Points, in no order, along strands that fork, close into loops and pass close to each other.
(in the rows, 128 means zero)
Two points are linked if the straight distance between their rows is under 127. Some points are linked to none.
Dugo: [ 99  47 141 133 146 117 101 118 115  87 166 135 124 114 107  86 146 102
  94 132 129 152]
Pebo: [152 151 155 146 151 123 153 127 179 136 131 134  89 148 159  94 141 111
  63 156 125 145]
Kosa: [102 105  93 160 111 168 133 106 139 175 147 127 192 129  98 102 106 149
 130 127 103 100]
fil: [144 133  88  59 177 152 174 118  75 159 136 171 118 105 162 171 127  80
  51 160 160 102]
gemu: [103 109 120 167 102 121 145 154  81 154 119 114 105  98 106  86  76 135
 127 127 137 123]
ravuz: [175 152 163 135 116 130 100 146 149 144  98  51  98 117 134 145 111 147
 107  96 129 149]
far: [175 147 162  98 187 114 100 120 162 136 106 132 147 149 138 176 105 142
  86 111 109 157]
leba: [135 125 152 183  97 117  94  96 145 119 169  79 162 134  75 106 167 135
 168  91 123 114]
Bir: [129 132  95 149 144 119 141 104 137 102 136 154 111  77 160  86  94 114
 117  97 103 158]
Zav: [ 64 128 190 136 185  74 105 126  97 149 137 186 124 115 164 167 152 119
  69 134 112 139]
mobar: [135 102  87  96 149 190 168 152 136 128 138 184 140 112 201 100 128 133
 101 181  93  84]
vulaf: [149 114  98 136  97 125 127 158 105 183 119 123  72  96 179 137 133 161
 135 148 152 113]
Loze: [185 129 161 114 132 118 156 110  93 123  91 159 143 124 128 121 150  72
  80 145 139 182]
bur: [108  98 193 142 184  96 119 127 138 114 149 165  99 127 185 148 190 107
  71 151 141 116]
dele: [130 145  74  75 107 144 131 143 128 186 113 104  89 101 160 150  68 136
 119 132 144 122]
roni: [112 148 118 129  93 136 159 126 164 142 166 105 121 169 104 106 138 158
 125  78 124 137]
luzo: [116 113 153 120 150 101 158 131 131 172 162 209 124 128 197 138 115  94
  50 178 161  80]
vuz: [ 82 139  84 102 138 178 181 116 146 108 102 136 142 157  66 121  91 129
 137 137  90 111]
Bim: [135 145 175 122 105 140 175 187 107 117 120 105 110 141 144 111 131 127
 181 146  96  99]
dise: [176 124 127 119 161 152 180 153 146 115 150 136 114 164 120 126 136 120
 126 145 165  73]
mil: [112 151 121 142  90 175 165 103 135 133  76 116 127 130 166 133 133 140
 167 102 144 104]
kulen: [ 96 195 126 140 124 101 124 142 155 118  94 138  92 145 150 133  90 177
 145  95 128 115]
vifev: [122 119 162 125 196 143 116 134 171 118 111 167 100 127 181 163 171 118
 100 208 130 128]
rituz: [119  95 122 109  96 168 160 125  81 155 100 155 128 153 146 130 143 113
 110 173 160 110]
mifi: [146 108 154 115 157 161 163 172  92 115 114 109  59 108 148 125  98 111
  79 138 130  91]
Vumi: [ 88 107 173 113  92 120  95 160  87 167 121 123 158  98 166 113  94 123
  93 141 103 181]
vof: [ 82 181 142  58 165 143 149 125 146 161 105 148  90 152 154 174 114 119
  86 170 135 129]
punu: [138 134 151 164 142 111 119 103 137 126 142 143 135 143  89 113 107 108
  73 132 206 170]
bik: [122  99  70 123 166 156 145 133 135 121 172 137 131 134 103  98 160 146
 103 133 176 172]
daz: [195 139  89 141 103 189 178 158 138 114  97 118 129 101  89 146 114 107
 173 161 101  70]
vek: [133 111  62  94 101 117 135  99 102 155 153 139 147 145  66 117 137 107
 130 129 126 136]
Dodot: [185 104 110 154  93 104 155 181  88 140 138 137 139 133  98 120 117 152
 132  93  83  91]
Tolus: [ 89 113 117 131  86  92  72 112 162 115 128 130 170 143 119 129 144 178
 149 115  68 140]
mim: [116 130  87 171 184 152 157 151  99 104 113 148 103 132 121 148  93 185
 141 118 157  79]
Sugod: [ 74 113 159 113 159  94 121 125 120  98 162 155  81 133 129 108  89  99
 119 121 160  82]
vip: [110 146 137 136 122  85 104 118 124  54 121  84 113 126 112 140 159 141
 196  62 104 125]
mume: [169  73 112 123 114  84 125 101  96 164 143 177 136 122 148 108 111  93
 106 102 118  88]
Foru: [ 95  81  96 115 151 184 162  87 138 129 142 121 155 138  92 114 119 134
  95 112  82 113]
Migof: [ 97  86  97 162 152 159 156 168  99 102 149 135 107 127 116  78  97 161
 137 114 171  97]
ratub: [180 132  79 150 120 161 157 145 150  78 104 150 142 138  77 128 120 150
 182 121 124 118]
zafir: [ 91 161 137 125 160 137 116 139 152 103 100  99  94 116 122 156 121 134
 187 166 138 154]
makaz: [143 180 100 195  64  81  90 166 134 112 148 107 136 114 129 118 118 190
 165  64 126 136]
kunib: [ 55 164 113 103  85 157 163 132 112 114  80 153 117 142 109 108  87 130
 149 139 107 147]
Sopip: [175  84 142 165 164 118 116 152 105 127 120 177 116 106 158 155 153 125
 103 184 201 131]
didi: [100 120 126 101 172 153 146 140  55 183 142 161 129  80 181 154 138  93
  95 160 172 150]
kip: [125 103 158  82 148 108 120 113  81 134  91 144 116 153 106 190 120  99
 148 158 128  50]
mugi: [192 102 116 149 119 122 105 145 103 151 170 102 147 109 135 118 168 145
 148 110 178 167]
zemez: [ 92 167 136 144 132 115  89 104 151 157 172 114 173 107 104 111 146 100
 125 173 152 209]
kenub: [ 94 130 116 137  60 103  89 140 146  60  97  94  98 147  59 109 140 161
 156 124 100 168]
nivar: [134 111 115 135 162 191 139 141 154  78  60 142 147 120 169 135 102 157
 163 146 118 119]
Faved: [ 81 145 169 128 175 106  98 112 119 148 136 166 170 131 149 165 167 126
 143 158 137 148]
Ves: [154 153 135 106  75  78 124  93 136 134  91  90  93 134  96 112 112  83
 118 104 145 148]
Vik: [135  91 141 115 146 143  93  69 126 143 113  83 116 122 111 171  91 107
 107 107 153  88]
sefe: [ 99 122 122 101 169 175 142 116  87 140 115 104 100 154 148 193 157 161
 119 122 103  53]
kekuf: [101 154 124 145 149 140 136 126 121  85 117  79  78 104 115 156 149 124
 192  90 149 102]
dod: [123 139  95 166  72 150 144  83 135 113 116 118 165 127 171 106 158 147
 177  58 131 140]
zod: [ 79 124 109 113 123 147 171 115  64 110  86 176 126 125 152 123  89 118
 110 127  81 106]
loker: [136 133 165 142 150 119 121 129 154 140 119  72  60 110 139 133 102 114
 108 121 185 140]
geti: [138  85  73 121 138 154 137  95 113 152 144 131 154 170  76 150 194 128
 103 146 153 135]
muga: [129 121 117 115 138 137 161  94 137 164 154 131  90 122 166 113 170 105
  72 147  95 118]
Zepef: [105 186 129  91 146 120 154 100 154 134 110 145 112 155  82 146 125 105
 101 160 121 168]
nameg: [133 165 174 141 133 107  88 129 132 131 101 132 178 142 129 145 135 133
 162 134 169 171]
bepaf: [167 113 107 189 119 124 166 149 128 120 132 151 153 152  71 121 135 157
 169 135 115  59]
gezi: [159 123 105 177 119 108 136 135 111  75 117 141 161 119  83  99 149 127
 167 114 123 175]
pori: [118 144 169  97 194 122 125 129 148  81  94 136  80 147 129 172 159 112
 139 170 135 117]
Muru: [140 158 136 111 130  92 119 177 111 144 144 142 140  73 120 121  75 105
 167 161  83 147]
Suvod: [112 113 158 100 175 121 102  89 115 156 116 125 136 122  81 167  90  59
 137 147 156  98]
lasib: [200 134 132 129 156 168 126 132 161 148  91  97 118 147 163 162 146 164
  90 131 130 141]
litev: [119  73 173 102 107 132 113 126  91 162 140 159 173  97 201 102 144  89
 110 139 134 165]
Rak: [171 131 155 122 145 149 156 102 128 155 109 148 166 174  98 142 139  97
  60 137 176 157]
tuz: [139 213 106 165  44 103 106 144 145  72 155 114 182 129 106 103 122 155
 165  49 120 181]
Bovaz: [167 101  94 193  46 108 114 169 126 136 128 123 134 113 106 103 111 195
 155  90 127 122]
niber: [120 122 120  85 152 149 190 114  89 134 151 163  87 129 166 153 191  74
  71 167 133  83]
Dazef: [133 155 116 104 185 132 157 162 142 112 185 146 142 169 115 124 119 145
 160  91 138  84]
zekel: [138 152 161 132 115 113 114  96 201  99  90 110 115 132 137 105 123 102
 103 174  89 159]
Nav: [ 94  94 111 128  72 158  82 141 164  84 109  93 161 157  83 145 146 172
 176 119  90 130]
Fiz: [169 105 100 126  85 103 120 107 162 116 134 131 128  81 132  94 114  94
 203 143 146 123]
pume: [121  92 163 126 144  59  85 114 131 124 154 186 146 137 133 117  96  99
  75 127 187 148]
rafo: [102 143 161 143 195  92 111 100 150 120 167 120  72  94 130 119 116  87
  94 128 160 125]
Tuso: [113 136 139  42 161 130 121 145 137 136 139 120  63 150 170 167 106 117
  92 128 109 102]
gaf: [ 75 119 145  99 167 164 139 138 157 148 142 182 135 134 194 150 139 115
  78 209 158  79]
Kapun: [148 153 116 183 115 104 136  83 123  99 108 135 154 104 138 109 119 117
 135  86 138 158]
danis: [118 142 151 143 155  92  83  89 100 118  95 128 170 136  93 138 137 152
  81  97  86 187]
gofu: [123  90 140 134 124  88 110  96 121 143 153 163 133 156 168 110 107 129
  67  74 157 107]
dabu: [162 118 107 136  55  94  81 134 103 100 147  89 152  71 126  90 131  93
 198 122 119 158]
sobuf: [140 162  96  96 108 115 166  91 147 156 157 122 109 161  64 104 144 117
 104 115  92 157]
leke: [170 133 101 115 129 160 178 157  89 131 110 114  85 103 126 143  86 109
 125 156 108  55]
pefem: [141  85 152 124 116 137 110 179 134 131  94 141 155 152 121 120  98 158
 117 159 122 133]
Muvu: [124 102 148 111  83  94  66 132  63 121 169  89 126  91 124 113 147  99
 144 134 127 196]
kedud: [132 133 103  84 117 137  91 112 149 200 147 103 141  87 169 137 112 128
 144 127 111 151]
Bafoz: [177  81 131 160 177 134 120 123 134 115 125 159 127 120 132 148 122 117
 122 159 151  75]
Lirub: [101  84 125  87 146 129 117 151  78 130 143 115 110 148 167 162 142 155
 128  65 111  86]
fomid: [187  97 126 101  93 174 159 209 137  95 116  75 108 138 125 113 132 124
 171 125 102 117]
Lagep: [163 100 136 113 148 166 183 163 127  96 103 183 142 158 145  98 134 128
  87 202 103 115]
dolut: [142 112  68 129 156 162 147 129 102 156 142 139 108  58 168 114 112 138
 100  96 104 113]
dap: [ 63 140  98 157  88 103  94 111 136 137 136 150 169 161 120 103  98 196
 161  82 108 113]
zor: [156  97  81 118 153 163 143 143 122 107 100 167 133  97 203 130 106 159
 128 126  98 106]
nazog: [117 159 163 147  47  79 112 100 126 140 109  85 125 117  92 106 102  85
 139 113  90 114]
sidol: [122 180 112 169 118  87  99 106 101 132 130  95 134 124 100 135 176 159
 103  80  99 200]
zoni: [ 93 151 171 113 119 143 127 107 180 111 155  89 162 168  99  89 131 133
 128 121 109 155]
Riduf: [ 53 154 111 109 166 143 131  93 116 156 139 147 149 132 126 155 140 126
 152 153  91 109]
rigo: [178 107 142 159 130 115 128 160  91 168 131 157 148 141 138 137 174 145
 113 162 164 166]
galu: [141 135 164 111  99  96 134 137 106 141  94 124  88 120 122 105 110  73
  92 158 139 181]
mak: [142 139 112 168  91 128 159 140 132 144 112 162 117 118 199 108 135 149
 169 155 149 116]
ziz: [144 165 182 137 115 130 143 158 160 114 154  92 155 133 135 125 154 118
 220 124  91 120]
Bup: [ 73 162 157 159 152  98 117 108 149 160 164 108 108 111 101 114 135 100
 110 181 146 148]
Padoz: [152 155 175 134  89 134 116 153 176 113 126 111 181 156 160  97 138 140
 198 131 155 157]
Gek: [103 125 113 122 110 133 158 116  89 192 153 100  96 110 127 122 182 112
 103 125 118 161]
Nez: [149 147 161  64 164 102 108 157 151 127 165 141 168 169  95 153 101 130
 174 128 114 101]
vibis: [129 184 119 152  89 131 126 137 195  63 167  94 148 125  99  86 115 126
 187  74 118 152]
Gaso: [146  85 109 176 103 140  71  99 142 131 168  96 175 112 137 113 158 158
 146 102 134 129]
firi: [122 132 141 172 106 139 137 122  75 173 105  84 138 123  86 138 167 146
 113 108 103 164]
Moreb: [140 107 142  90 166 112  75 109 120 101 100 166 152 120 148 156 126 117
  95 124  90 188]
sib: [106 160  82 123 173 135 152 177 111 108 132 118 106 128 105 154 126 176
 181  80 122 104]
deteg: [111  94 143  62 123 107  94 131 124 179 178 137 120 108 181 126 123  88
 123 147 140 130]
ligon: [146 171 106 157  47 143 113 104 209  99 138  70 142 120  63 120 121 120
 189  98 147 135]
zefo: [111 113 124 176 116 145 131 151 154 146 135 113 138 145  49 117 119 158
 156 166 106  92]
ziton: [146 159 164 142 115 112  90  91 188  62 132 118 172 149 109  85 153 115
 119 124  82 183]
zoto: [119  84 132 104 188 202 147 154  99 132 118  95 117 134 142 143 137 139
  85 155 111  86]
laven: [123 186 118 143  73  73  77 137 143  57 129  78  90 120  65 145 155 150
 181  97 120 154]
puv: [127 180 106 168 103 136 127 133 166 125  67 122 142 131 131 173 131 185
 180  93 131 137]
dal: [109  80 136 123 117 106 109 126  69 146 150 132 123 152 158 122 151 169
 106  83 152 143]
Megiz: [130 111 146  97 164 139  96 105 149 167 121 122 161 162 120 169 101 155
  88  94 145  95]
Suro: [154 147 104 112  92 117 131  96 190 104 140 103 122 131 114 120 109  96
 196  98 174  90]

How many points has the smallest loop of links through each point below? Write - if it is on no loop.
muga | -
Padoz | -
mil | -

A piece is two or more points that can be reached from each other along the links. Count, over all rows, the pieces, the separate loops (a circle has one, a figure eight two, a Y none), the forks (points with three links) and the tips (points with one).
pieces | 3
loops | 0
forks | 15
tips | 21
